Each row is a point on a tangle of strands that fork, close into loops and nearly touch. The rows are in no order.
Points whose rows are less than 160 apart are linked; no others are. Some points are linked to none.
j_357: [  5 -35 -10  -1  -7 -17 -19  22   9  22  -2  17  43   9 -17  25  14   2
  -2 -20 -15  18  50  35  18   2  20  21 -11  25  40   0 -35 -14  -4  38
  28 -18 -15 -13   9 -22  22  31]
j_239: [-17  62   2  10  -1   9 -23  24   7 -34  57 -28   8  56  29  50 -27  23
  25  29 -14  35 -33  61 -25  30   4   2  71 -14   1 -31  20  -1 -58   8
 -10   0  14   2  51  -7   3 -31]
j_959: [  7   2   0  -2  -4  24  19 -10 -23  27   6  -7 -23 -40  31 -40 -40 -12
 -19 -20   4 -17 -70  -5 -31 -36  17 -10   2  -8  21   0  -9 -19  62   3
  -5   2 -18   3  37  10  -2   4]
j_634: [ 20  35   7  25   8 -10  10  16   4   4 -54  44  57  67 -21   0   1  -6
  45  12   9  24   9  23 -14  -8 -35   0  28 -38 -12 -13  26  41  41  -1
 -34  13  31 -20  10  26  -6  -6]
j_232: [-22  -1  26 -30  25 -10  -5  42  11 -23  67  -8 -33 -12  27  16 -56   2
   6  20 -43 -19 -57  18   7  20  51  -3  19   7   5 -10  11   6 -49 -17
  -7  -4  -7 -22   4  -8 -12  -4]
j_667: [-38  -6 -23  35  40   2  -6 -13 -20  27   2 -35   2 -29 -39   5  36  32
   7   5  46 -28  29  25 -17  20  -1 -22  36  -3   1 -24 -14 -22 -16  18
  61 -31   4  58   9 -18  17  27]
j_748: [ 25  -9 -11  15 -30 -16  35 -16 -31   6 -17   9   0  23  21  30  12  -3
  13  -4  15 -23  35 -66  35   6   1  11  -2  30  -5  48 -51   0  18  29
  -9  13 -38   2 -65  25  26  11]
j_493: [-44 -20  10  -9 -51   9   6   9 -45  -1 -24  55  29  35 -17  17 -47 -26
 -15  14  -3   2   5  -6  -7  23   6 -14  -1  -4 -20 -33  34 -15  25   9
 -31   4  40 -30 -38   9  -7   2]
j_839: [-22 -37 -62   8 -47 -15  -5  -6  13  24 -14   6 -10 -47  24   9  40  -9
  11   3   4  12  58  -5  18   7 -16  20 -35  17   6 -54  17   8 -36 -14
  -8  32  -2   9  -3  19   9 -15]
j_884: [-15 -23  25 -18   3 -11  14 -48  44 -16  31  15 -84 -16  28  32 -25   8
 -42  -3  -9  10 -44  25 -21 -14  -2  38 -52 -48 -17   7 -24 -13  14   3
 -15 -11 -42  40  -7 -66  58  -3]
j_529: [-34 -50 -22 -52  38 -23 -15   8  -7   2  25  40  23  27 -10  31 -13   5
  15  24  38   1   4  12 -13  32  12  49  35 -41 -12 -11  26  24  20   0
 -21   9  47  -3   1  14 -41   0]
j_990: [-35 -32 -38   5 -33 -34 -15 -28  22  39 -38   3 -32  -5 -35  26  21  14
  16  12  25 -35  -1 -16 -25  29 -66  -6 -27   1 -55  -5 -10 -24   8  -7
   4 -65 -14  16 -23  -3   8 -13]
j_52: [ -3 -27 -27 -19  16 -16   6 -43  11 -27  14 -11 -30   7   1  43  56  21
 -10  -2  24  -4  29 -32  -4 -24 -33  69 -12  20  -7  -7 -37  -8  21  13
  10  12 -29  36 -41 -24  10  -2]
j_42: [-56 -32  18 -66  -2  -6  14  12  17  30   4   2 -62   1   0 -15 -29 -21
  33  16  16   4 -15 -15  17 -34  -9  -4 -11   3  39 -17 -39  21 -33 -25
  12  -7   4   4  -7   5  -1   7]
j_491: [-14 -56  41 -61  33  21 -26  32 -37 -30  10  77  18  34 -20   0 -24   1
 -53 -19  34   9 -22 -13 -24 -18  25   1 -43  -3  36   9  -4  25  61  16
 -10  27  44  23  -3  -6 -10  25]
j_699: [-39 -39  20 -31  24 -15   1  27 -72 -43  55   8 -25   0 -25 -47 -32  36
   0   1 -31 -28  -9 -26  21   0  66  15 -12   4  25 -15  -3  14 -45   4
  39  13  14  -8 -17 -14 -56   8]
j_170: [-12   5   2  29 -49 -10   8 -79  39   0 -28 -32 -42 -38 -12   1  23 -21
   2   0  29   4   2 -21 -22  28 -75 -29 -32 -16 -47  38 -18  -4  17 -27
   4 -69 -12 -16 -18  -3  18 -17]
j_104: [ 28  -3 -22  -5  30  -8   9  54  76  59 -44 -21   8 -15  42 -33  -2 -21
 -18 -24  -3  -3  27 -99  13 -31  12  19  28  10 -16  46 -20  16   1  13
  -1  19   3  -4 -27   6  11 -23]
j_590: [ 34  17 -12  29 -26 -20  30  41 -36   1 -18  14   1  -6  34 -44 -32 -22
  30 -14 -59  -6   8 -21  34  13 -36   3  25  -7 -21 -14  22  24 -29  17
 -54  11  26 -16 -22  53   3 -38]
j_863: [ 44  42  13  22  33   9  21   0  11   5  43 -49 -24 -21 -20 -46 -53 -24
 -36 -24 -23 -23 -47  43 -13 -15 -19 -18   8   1   9  21  34 -40  25  30
   8 -25 -52 -12  -6 -16  50  20]
j_956: [  8  34 -15  16 -12  -4  -6  -2 -25   7   2 -29 -10  13  55 -16  -4 -23
  71  27  -5  15  34  27  22   5 -36   7  27 -21  -8 -24  20  45 -68 -22
 -31  44  21 -24  27  58 -22 -10]
j_487: [-22  -7  48 -32 -27 -11 -33  35   5  -5   1  -5 -58  13   5 -44 -12   2
  24   5 -15   5 -21   0  48 -32 -25 -32 -44  18  62  10 -83  35 -46 -36
   1  -1 -28  -7  24  17  26   7]
j_28: [-14  12 -31  33  44  13  26 -23 -98  14  32 -31   5  24 -19  -6 -44  -5
  13  16  27 -19  -7  22  -7  18   3  29  39 -35 -35  -7  53  13  18  15
  14   4   7  -6  40  21 -46   8]
j_158: [ 29   9 -50  17  20 -34  31 -19 -29  15 -16  -1  14  12  22 -17   7 -23
  46  11 -23  18  36  12 -14  10 -30  52  57 -35   4 -17  21  56 -18  -2
 -34  25  20 -48  27  42 -35 -16]
j_824: [-70 -30 -34 -34   8 -12 -24   2   4  40   5 -28 -12  25 -68 -18  39  23
  17  -5   1 -45  36 -12  24   1  11   9 -24   7  -2  -4  10   3 -37  27
  58 -11   6  12 -17  -1 -42  29]
j_11: [ -6 -24  31 -24  32 -21 -17  37  30   5 -10  18  22  -1 -30  37  -8  -7
 -11  -8 -39 -13  39  25  12  39  47   2  -2  27   7  30 -32 -25 -11  28
  44 -53  17 -26 -31 -23  28  37]
j_465: [ -4 -24 -11  -2  -9   6  30 -37 -49   6  44  11 -23  -6  39 -23 -21 -14
  12   1  51  15 -15 -31  36 -22  18   2 -31  25  43  30 -23  33  11   2
 -11  56 -17 -18 -10  22   7  13]
j_331: [-14  39   0  21  -7  39 -11 -17 -21 -23  36 -20  14  -2  26  37 -28   6
 -16  14 -26  33 -17  39 -37  18  35 -16  51  -9   9 -21  44 -27 -43 -23
   1  -1  18 -31  38 -16 -30 -16]
j_954: [ 25   4  -5  15  -5   2  36  22 -23  15   0  22  -1  10  38  28 -11  31
  18   8 -15 -20 -13 -70  48 -13  37   7  27  43  -2  18 -60 -14   7 -10
  -7  15 -62  -2 -29 -16  -1  -4]
j_651: [ 60  17   7  32  -9  -6  39  23 -84 -42 -51  -1  15   0 -15 -47  -9  37
  -4 -51 -44  -6  26 -10   0 -21   3  10   0   6  -6 -16 -20   6   0  40
 -10  19   5  20  -3  -2   1  28]
j_730: [-22  16 -13   8   1  12 -35  13 -19 -21  47 -21  32  33  31  15 -15  21
   9  11   2 -21 -15   5  33  18  22 -30  -1  15 -27 -27  50 -17 -20  14
  -4  56 -30  32   5   5  17 -10]
j_597: [-28 -51  35 -77  50  -1   6  25 -22  -6  22  57   6  20   9  18 -53  10
 -35  23  27   6 -38  -5 -46  -1  23  38   5 -40   6  -8   1  20  33   9
 -21   7  51  -2 -10 -22 -36  22]
j_738: [  0  16  28  -4   1  -8 -56 -36  46  -1  25 -50  -8 -24  -5  17  31  12
 -10  13  37 -25 -51   8 -18  40 -19 -37 -17  -2 -23  30 -14 -28  -2 -10
  11 -43 -33 -14  39 -24  -3 -13]
j_77: [-75 -51  -8 -26  17   7 -19  -5 -46   4  32  -4  -6   8 -53 -16  16  18
  -4  18   0 -21   4 -13  21 -14  32   7 -19  30  20 -27  -4  -9 -10 -20
  43   3 -31   4 -15 -19 -51  35]
j_190: [ 21 -14  28  -6 -34 -15  -2 -37 -45 -52  11 -29  -7  45  11 -19 -24 -15
  11 -28  15   7  26   6  45   8   8  -3 -28  22  52  38 -74  22 -32  25
  -3   9  17 -32  36  32  11   4]
j_582: [-19 -60 -22 -29  17   0 -33  38  21  51 -19  34  10   0   5 -36 -23   4
   1 -27   5  -2  20 -22  17  -8  44  13 -41  -6  45  15  -4  51   8  25
   8  50  32  -7  16  19 -24  23]
j_471: [ 25   7  -4   4 -11 -16  23  29  28  27  24  14   4 -38  67  26  -3  -1
  18  10 -20  -1  -5 -28  28  19  53 -11  15  19  15   8 -18  -8 -14  11
  -8  29 -17  10 -30   4  27 -15]
j_960: [ -6   1 -30  28 -38  -4  17  19   3  38 -63  41   1  15 -32 -19   2   2
  22 -13 -38   2  39  21   9 -21 -63  11 -31  19 -14 -47   6  -6  14  11
 -18 -19 -30  13  -7   2  44 -11]
j_687: [ 19   7 -18  30  16  -7  15 -18  -6 -14  36 -36  -2   1  -8 -18 -27   5
  -1 -38 -38 -37   1  -5  25 -10 -14  -5  -3  27 -15  16  27 -14   0  20
   6 -19 -48 -29 -16 -23  16  12]
j_716: [ 20   8 -11  22 -19 -18   9  14 -19 -22 -22   0   1  18  23 -22  -2  -7
  24   6 -84  -1  34 -13  53  -5 -19   1  12  21  23 -19  10   8 -54  -7
 -32  21 -17 -59 -15  19 -12 -13]
j_917: [ -7  42  -4  -2 -12  57  27  15 -47 -31 -25 -45  -5 -14   6 -13   8   4
  24   3  23 -23 -40 -14 -20 -15 -18 -34  34 -29 -30 -38  22 -15  -6 -32
 -16  20  15  52  10  34 -22 -24]
j_498: [  0  26   8  16  38  22 -23 -41  33 -23  73 -60   3 -20  19  42  -9   2
  -7  23 -28 -12 -23  46 -43  21  26  27  48 -15 -24 -13  25 -60 -47   5
  16 -20 -14 -17  41 -20 -35 -22]
j_284: [ 45  10  19   4  41  -6  17  73  48  43  -9   1  11 -31  40 -18  -7   5
 -18 -14 -42   2   1 -41  22 -31  55   6   6  17  23  19 -29  -5  -6  13
   6   8  -3  28 -35 -15  16   3]
j_722: [ -3   4 -24 -10 -57   5  -7  -2 -22 -10 -22  10  33  70  -3  45  10  10
 -12   2  11 -13   5 -33  41  11 -13  21   3  37 -31 -10 -20 -37  24  23
 -10  20 -44  13 -29  17  14 -11]
j_975: [-26 -24  14  -9   2 -16  28 -39  26   0  63   7 -84 -61  45   8 -20 -11
  -4  15  15  22 -31  27 -12 -10  14  14 -53 -15  31  25 -33  37  -2 -11
  -7  35 -13  11  -7 -33  37  22]
j_980: [ 33   4 -17  34  10 -12   0 -12 -66 -27 -14 -35  12  25 -30 -52 -39  36
 -15 -64 -50 -30  22 -17  52 -13  12  12   2  24   1  13  -5  -8 -25  50
  29  15 -27  -5  14 -17  -5  40]
j_418: [ 38  35   1  37 -25   2  -7  42 -14  37 -25   1  36  17  17 -47 -24   1
   5 -36  -2 -11  -5  26  25   2 -11  -2   2   1   8   1 -26  -9   7  65
 -19  17  23  13  34  49  27 -10]
j_437: [-11  21  14  24   3  22 -34 -43  55 -22  19 -36 -17   5   2  41   4  25
   1  18  58  23 -17  -6 -31  18  12 -32   9   0 -15  21  -7  -3  18 -40
  25 -10   2  14  12 -32  -8 -24]
j_623: [ 12  27 -41  39 -16 -14 -11 -17   9  -5  23 -22  15  -6   7  20  40  28
  26 -10   9  17  16  67   3  -2 -14  26  -5  16  23 -51 -10  -4 -17  16
   3   0 -39  23  58   5  10  -3]
j_909: [ 42  38 -14  32 -17   1   5  48  33  55 -55  -5  69  32  13 -55 -37 -12
 -32 -44   9  21  -6 -37  14 -10  -5   2  31  12 -25  55 -25  -1  33  57
 -13  13  22 -22  38  39  27 -42]
j_907: [-17   8 -32  17  54 -21 -12 -43  16  -4  36 -84 -15 -11 -32   5  46  29
  20  15  45 -43   3  27 -26  24 -23  -2  19  -9 -34 -14  27 -33  -9   5
  44 -33 -21  44  36   6 -21   4]
j_746: [ 65  33  37 -16  47 -28   7  13  97  13  15  27  10 -25   7  27  49 -24
 -20  29  15   4   2   3  -8 -33   7   8 -21 -16 -17  40   0   8  25   9
  -6   0 -31  31 -50  -6  43  -7]
j_933: [-19 -66  -3 -31   5   5 -15 -14 -40  12   3  35   0 -14 -18 -31 -34  17
 -38 -30  21   2   7 -23  -2 -14  39  17 -49 -14  32  -6   1  14  26  38
  26  44  55  16   6  -6 -16  46]
j_815: [ 13  27  46 -81  28  45  -1   9  47 -58 -12  13  -4  30 -15  22  15 -21
 -29 -27  32  45 -32 -47 -40 -43  -5   4  28 -21  -2   2  -1  12  13 -17
   8  14  63  34 -17  -5   3 -15]
j_834: [ -7   9 -34  23  -4  35 -46 -42  74  17 -51 -42  -7  15 -18  18 -21  20
  14 -70 -11  37  -3  23 -40  11 -18  -7  36 -14 -28   3  -5 -19 -10  31
  39 -21  59   1  49  -4 -17   1]
j_903: [  1  17 -15  16 -51  -4 -11 -22 -20 -59 -43   7  14  37 -12 -21  26  11
   6 -25 -72  24  56  -6  44 -13 -17 -22 -34  32  -2  -6  33   6 -29 -46
 -33   3 -46 -51 -38 -26 -15  -4]
j_783: [ -3 -18  -6 -13  -6  -6  12 -78  54   4 -15 -12 -52  -6   8  -5 -14 -40
   4  -6  13  16  22 -18 -29   2 -55   8   3 -38 -18  47   5  32   1 -26
  -7 -19  22 -49 -31 -21   8  -1]
j_690: [ -4 -15  13 -37  19  23 -23 -42  58  16  10 -15  -9 -19  -6   5  17 -21
 -34   2  43 -36 -60  -2 -34 -13 -30  -6 -20 -20 -27   9   7 -33  47  -8
 -15 -16 -11   6  12   1  -1 -20]
j_821: [  9  49  35   4   8   0  -6  27  26  -8  -4  10  31  26 -49  28  -4 -12
  20   8 -41  27  10  47   2  33  22 -17  34  23  -6  26  -5 -24 -11  23
  35 -33  10 -25 -27 -15  25   0]
j_985: [ -9  13  -9  28  -1  -7 -23  -1 -13  -8 -50  48  57  48 -27  47  17  41
  22   7  26  13   3  11 -39  38 -19 -20   6  -8 -56 -23  20  20  57  -5
 -29   1  41  22   7 -23 -23 -21]
j_411: [-55  43  -2  30  -9   5 -39   6 -35 -53  75 -23   4  61  12  34 -19  19
  10  15   6  12  -2  68   6  24  -1  -5  23  25   3 -39  47  -6 -24  26
  -2  26 -14  20  34 -17  32   7]
j_661: [  7  -7  53 -28  -2   0   9 -22   0 -61  17  28   0 -11   7  34  17 -19
 -64  -2  25  21  12   0 -10 -14   8  22 -37  15  10  29 -39 -18  35   5
   5   3   9  24 -48 -41  28   4]
j_657: [ -1  33  -5  24 -22 -20  13  -8  53  66   4   2   5   1 -23  49  -3 -38
  26  28  11  -7   2  66 -10  40 -37 -27   6  10 -26   5  13  -7  12  -1
   3 -59 -21 -25  -8  -2  43   0]
j_944: [ 46  20   4 -22  18 -23 -11  33  82  41  14 -15  -2 -48  24  32  72  -7
 -19  48  26 -33 -36 -28  -9 -22 -11 -14 -16  10 -14  29 -25 -35  14 -20
  15 -28 -43  27 -26  26  36 -23]
j_436: [-21  -2  45 -88  24  27  -2 -25  22 -62  -2 -14 -15 -10 -15 -10  26 -36
 -21  24  36  19 -15 -22 -31 -36 -26  -3  23 -18  39 -34  -7   2 -10 -46
  23 -19  42  13 -16   0 -10   3]
j_751: [ 32   5 -22 -30   2   4  28  39  48  27  -1   7  19 -36  17  50  77   0
  -7  37  10 -17  -8 -38  -3 -40   9  26  25  32   8 -27 -17 -49   5 -29
  10 -23 -67  41 -37  12   9 -31]
j_167: [ -1  28 -42  26  24  -1  26 -49 -53 -21  33 -44  -2  36  -5  -5 -22 -14
  21   4  11  29  31  13 -29  28 -22   1  30 -26 -17 -23  80  30  15   4
 -27  15  23   1  46 -14   1  32]
j_385: [-70 -68 -21  16  26 -19 -22   9 -25  34  -4  14 -10 -36 -26 -11  31  31
  -3  21  54 -31  30  13 -19  45  24  -2   6 -22  -9 -26  -3 -14   0  33
  33 -33  36  49 -13 -18 -17  17]
j_817: [ -7 -19 -35 -16  57 -23  -2 -48  34  -3   7 -56 -30 -10 -15  21  28   8
  24  21  38 -51  -2 -13 -11  43 -28  20  42 -28 -63  20  23  -7 -13  40
   5 -23  27  21  -4  -1 -26 -26]
j_511: [  1  36  23  -6  20  33  27  49  -1 -10  -3 -18 -12 -48  27 -14  36  -3
  15  23 -24 -36 -49 -55   6 -30 -17 -45  24 -10 -21 -26  29 -23   5 -79
 -18 -16 -12  23   2  39 -31 -26]
j_423: [ 27  10  49  13  27  14   6   2 -41 -78 -22  27  16 -17 -27 -15  -1  21
 -23 -17 -21  16  -3 -12 -29   8  41 -61 -17 -21   9  10  55  27  13 -51
   1   9  29  -5  -6 -43 -26  39]
j_499: [-11  -7 -90  13 -28 -21 -30  -2  41  40 -16   1  18  45 -16  22  46  25
  36 -27  -8   9  35  37  14 -22 -27  52 -24  16  12 -46   8   7 -26  27
  15  14 -42  28  42  10  14   6]
j_643: [ 25  11  35  33 -31  49  39  -1 -26   1 -37  12 -20 -36   9 -17 -48  -7
 -11 -25 -27  15 -77 -14 -42  -9  39 -35  35 -19   8  17 -15 -20  32 -23
   4 -10  12 -42  19  -7 -27  -3]
j_898: [ 10  -1  -2  14   9  16 -10 -31  48  12 -34  16   4  36 -11  49  19  13
  14   6  33  20 -12   1 -48   0  11 -12   6 -18 -30   9   1  10  66 -18
   0 -12  16  -2  11 -46 -26 -11]
j_677: [  3 -41  40 -14 -41  -2   0 -15 -62 -32  18   5  -3  21   8 -33 -32  -9
  -8 -40  59   7 -16 -22  40  -7  16   3 -49  12  48  37 -62  29  45  25
 -12  52  13  -3  15  47   7  -2]
j_92: [-17 -17 -46  14  -4 -16  -1 -62  63  -5  15 -16 -27  26  12  74   7  16
 -18   6  22  16  21   7 -21   4  -2  39  -7  -1 -53  -8  -2 -31   2  12
   6  -7 -40  20 -34 -64  19 -17]
j_652: [-29 -33  26 -42   1 -12  33 -20 -41 -26  67   3 -48 -53  55   1 -21 -13
 -31  31  52   3 -16 -23  11 -16  52  17 -26   6  42  11 -30  16  -1  -1
  -1  53  -1  26 -37   2  20  11]
j_490: [ -8  41  68  17 -10  10  12  25 -14 -29  27  13 -28   1  20  19 -61  15
  16  18 -33  22 -49  20   0  22  67 -58  26  15  34   8 -13  19 -11 -43
   3 -11 -11 -36  -1 -32  10   8]
j_359: [  8   1  22  23   6   4  25  -1 -64 -44   3  16 -23 -54 -12 -32 -26  23
 -12 -20 -59 -25   0  -4  -5  33   5 -31  -3 -13 -21 -14  50  19   0 -13
 -22 -15  14 -17 -12 -27 -14   5]
j_635: [ -5  68  46  19 -23   2 -13  29  -5 -23  31  -1 -20  57  23  25 -63   5
  27  27 -29  38 -39  70  13  26  22 -32  26  15  19 -14   8  38 -68 -13
 -24   6   5 -15  24  -3  34   2]
j_556: [ -4   8  -1  23  23 -19  44  40 -49  17   0  33 -16 -29  -1 -20 -41   7
  32  26 -60 -24  17  10  21  29  10 -39  14  -3 -11   5  37  19  -3 -23
 -19 -11  -6 -21 -29  -6  -7  24]
j_218: [-22 -37  -4 -55  12  21  14  38 -19   1  36 -16 -26 -26  20 -41 -53  -3
  -1   9 -63  -5 -39 -14  26 -31  52  15   1  12  48 -23  29  -6 -53  -4
  15  13 -15 -10 -18  -6 -49   1]
j_584: [ 31  25  21  -2   4  27  14   6 -24  27  46   3  21 -18 -13 -48 -46 -38
 -31 -16  33 -36 -69  40   7 -20 -11 -15   6  -7  19  13   6 -44  63  31
  19 -16 -21   4  31  36  49  11]
j_330: [  0 -58   9 -55  -5 -22 -22  22  10   9 -13  -3  -1 -23 -12 -76 -21 -49
 -35 -39 -40  -4  36 -18  44  -5   4  24 -25  21  46  20   1   6 -42  23
   8   3  33 -47  -9  42 -15   6]
j_865: [-42  -7  -6 -29 -19   1 -12  22 -56  -7  41  22  17  31  14  -3 -42 -16
  -5  11  10  -9  -1  19  20  39  31 -23 -12  -3 -19 -18  73   1  10  17
 -35  45  21  -1   4  33  -2  15]
j_732: [ 45  37  35  -3  16   1   1  21  91  -7 -10  61  29 -26   0  32  39 -16
 -20  29  -2  75 -25  -8  -2 -28  28  23 -17   6  -7  40  10 -10  14 -30
 -16  17 -10  15 -23 -11  15 -56]
j_538: [  4  27  26  55 -41  72  17   5 -51  -3 -29  -9   2 -48  16 -17   2   9
  -1 -18 -31 -10 -28 -33   3   1  20 -34  22   8   7   6 -45 -40 -14 -27
   6  -5 -11  -8   5  21 -19   2]
j_571: [-31 -49  24 -17  41  13   4 -63  42  52  -5  12 -57 -27  -7  21 -13 -26
 -34   4  49  -6 -37  32 -39 -24 -21  -2 -33 -51 -30  31   2  -8  44 -24
   0 -23  -6  -3   5 -56   4  32]
j_770: [ 66  36 -19   5  19 -44  30  16  -5  -7  -2  40  44  25   9   6  -5 -30
  28  18  -3  25  21  23 -12  13 -46  51  45 -27  13  18  22  44  45  10
 -49 -19  24 -51   0  39  -5 -26]
j_564: [-45 -44 -29 -12  40 -36 -38  28 -26  31   2   3  17 -14 -71  -6  63  28
   1   9  37 -60  34  -7   8  14  -2  17 -45 -13 -17 -23   0  16   9  47
  47   0  23  58   2  11 -19  11]
j_101: [ 14   8 -14  34  13 -11   4 -16  -4 -14  17   4   4  -4  -1 -16 -34  -4
  22 -22  -1  20  26  43 -31  14 -16 -33  -9 -26   2  -4  79  56  15   1
 -33  11  45 -11  26  -9  23  45]
j_147: [ 21 -20 -29   5  24   6 -17  27  55  63 -66  15  36  -5   8 -26  -8 -25
 -55 -37 -18  11  19 -78  -2 -46  10  22   5  21  22  48 -27  -3  29 -14
   8  -7 -14 -31  -7 -18 -20   7]
j_206: [-27 -40   9 -37  -2 -15  -2   6 -54  12 -13  39  21  31 -36 -20   0  -8
   5  34  12 -17  18  17   4  13 -31  17   9 -20  -4 -31 -10  13   4  -1
 -18 -25  32 -37   6  24 -31  11]
j_134: [ 12 -12  43  41   0  -2 -13 -38 -34 -58 -24  21  29  -5 -16  -7  36   1
 -10  -7  -3  17  42  -9   1  29   1 -40 -36  16  22  36  29  29  20 -61
  -7  10  18 -43 -17 -32 -20  36]
j_180: [ 13  23  25  13 -16  44   4  29  21  -3 -25  -4   4 -50  31 -40  29  -3
 -18 -19 -38   9 -21 -66   0 -39   4 -27   8   6  21  12  -3 -29  -3 -63
  12 -14  -4   0   2   5 -29 -21]
j_179: [ 19 -44 -36  -7 -18  -1 -40  22  51  79 -48  36  43  -7  22 -37   9 -36
 -45 -10 -10  25  46 -29   0 -30  22   5 -26   7  42  26  -5  17  27  -4
  -3  28  34 -31   1  31  -7   0]
j_486: [ 28  24  73 -45  18   8 -10   3   7 -65  21   8  29  25 -12   9   6 -16
 -36  -7  34  36  -9 -22 -15  -4  28  -4   5  -3  27  38 -16   5  11  12
  23  16  48  26 -21  -4  13  -4]
j_544: [ 39  10 -14  47 -18  -1  31 -10 -34 -20 -44   2  -2  -3 -31 -34 -29  19
   8 -45 -29  19  35  19 -30   7 -29   9   8 -18   8 -17  26  29  16  49
 -11   2  39  -1  14  -5  12  24]
j_609: [ 11   5 -66 -11 -35  16   4  38  12  53 -17  -3  42  29  16  35  52   8
   9  24  27 -23  -6 -33   7 -25  -6  -1   8  41 -10 -13 -28 -47   0  14
  13   4 -65  46 -26  21  24 -22]
j_26: [ -5  -2   7  34 -66  17  -6 -51 -36 -57 -52  13   7  31 -35  17  51  19
  -1  -8  -1  31  64 -19  27  17  -9 -10 -32  15  -9  14 -19  23 -15 -48
 -22  -7 -25 -40 -23 -24 -27   7]
j_711: [ -1  19 -11   9  -5  25  26   7 -91   6   8 -22  17   1  11 -30 -26 -17
  21  12  25 -20 -51  12  -7 -24 -19  -5  33 -52 -17 -13  13   1   6 -17
 -14  19   1 -13  43  52 -49   0]
j_38: [ 18  62  33  25  12 -35 -29  25  64  37 -23  14  24   8 -57  29  32  -8
  20  29  -7   6   1  51  -2  22   0 -54  -1  18 -10  36  10 -10  -4 -10
  27 -50 -31  -2 -17 -15  46   3]
j_543: [-13 -46   5 -36  58  19  14 -60  27  28  -5 -21 -45 -23 -13  -1  -7 -57
 -18  22  43  -8   4   3 -40 -17  -8  24  -6 -37  10  27  13  39  12 -13
   2   9  31 -24  -3 -20 -26  35]
j_801: [ -9  34 -34   4   0 -21   7  -9  32   3  26 -28  16  -4  -4  39  68  17
  40  52  23 -11  -4  41   9   4 -40  24   7   7  -1 -52   6 -23 -25 -22
  -8 -34 -56  12  43  14 -16 -38]
j_776: [  8 -15  42  -7 -37   0 -18 -30 -22 -34 -19 -31 -42  24  19 -32  -8  11
  43 -16   0  21  10 -25  42 -20  -9 -40 -26  16  31  42 -60  41 -57 -35
 -15   6  -6 -45  23  10   2   5]
j_845: [ 28  27 -30  18 -29 -29  -8 -23  51  11 -12 -25  13  -3 -17  27  55  -9
  27  25 -15 -10  23  40  -4  43 -62   5   5   3 -43 -15  37 -25  -9   8
   2 -50 -28 -18  15  24  21 -33]
j_454: [-25 -34 -43   5 -43   0  23 -63  71  32   0 -12 -73 -28  30  31 -18   5
   2 -11  -2  29  -8  14 -36  -6 -16  28 -30  -2 -28  -4 -20 -13   7  12
   2 -19 -20  19 -12 -49  39 -10]
j_930: [ 54  18  18  63 -27   6  13  63 -61 -11 -28  13  20 -27 -15 -44 -10  11
 -19 -29 -37  -2  19  31   1  -5  15   8 -17   8   7 -22 -53 -21   0  43
  -1   7  19  43  13  42  44  10]
j_224: [ 50  64  21  72 -29  44   1  24 -59 -19 -20 -22  14 -39  25 -56  -8  23
  -5 -16 -35   9 -22   0   4 -14  21 -28  10 -25 -17   7   4 -10 -23 -11
 -14  36   6  -1  45  32 -31 -16]
j_391: [ -5 -35  13 -25  29 -30  28 -39 -21 -65  13  10  16  -1 -22  19  78  13
 -58  19  25 -16  51 -22   4  -2 -34  37 -21  35  -9  22 -29   5  35  -2
   4  -6  -5  15 -69 -32  16   3]
j_676: [ -2 -10 -22 -43  -2   0 -44  49  21  -3  10  31  71 -24  38  28  63   2
  -5   3 -23  41  40 -18  21  25  34   9  12  -7   0 -42  27 -36 -28 -12
   0  30  53  23   5  30 -37 -38]
j_767: [-36 -13 -17  20 -38  10   3   6  -4  52 -43  19  -8   2 -29 -11  17  10
  11  -9  22 -45 -11  14  12  15 -30 -24 -25  13 -26 -21 -20 -23  24  10
 -11 -27 -14  20  15   0  15   2]
j_88: [  7  19 -56  22 -42  -5 -27  44  42  64 -62  -4  16  27  -8 -11  27   5
  12   3 -29 -13  34  26  14 -12 -40  23 -17  26 -13 -34  19 -21 -26  13
 -14   3 -24  18  24  38   9 -29]
j_366: [-26 -24  35 -56  16  27 -15  17  28 -29  14  -6 -28 -21  -1   1  20  -1
  -6   2 -10   6 -13  -3  -5 -30  18 -20   2   6  41 -37 -23  -2 -53 -60
  41 -21  16  18   8 -36 -19   4]

How many points has the smallest loop of links through each point below? Write - if it is on no loop.
j_711 -> 16
j_661 -> 18
j_690 -> -

A piece is two or more points that can be reached from each other along the links. Count, over all rows, the pieces, the separate loops (a circle has one, a figure eight two, a Y none), the forks (points with three links) and the tips (points with one).
pieces -> 5
loops -> 2
forks -> 3
tips -> 9

A tip is a point with one link. Name the tips that can be reached along the links from each point below, in the order of the rows.
j_623 -> j_357, j_956
j_359 -> j_590, j_556
j_411 -> j_498, j_817, j_732
j_167 -> j_909, j_224
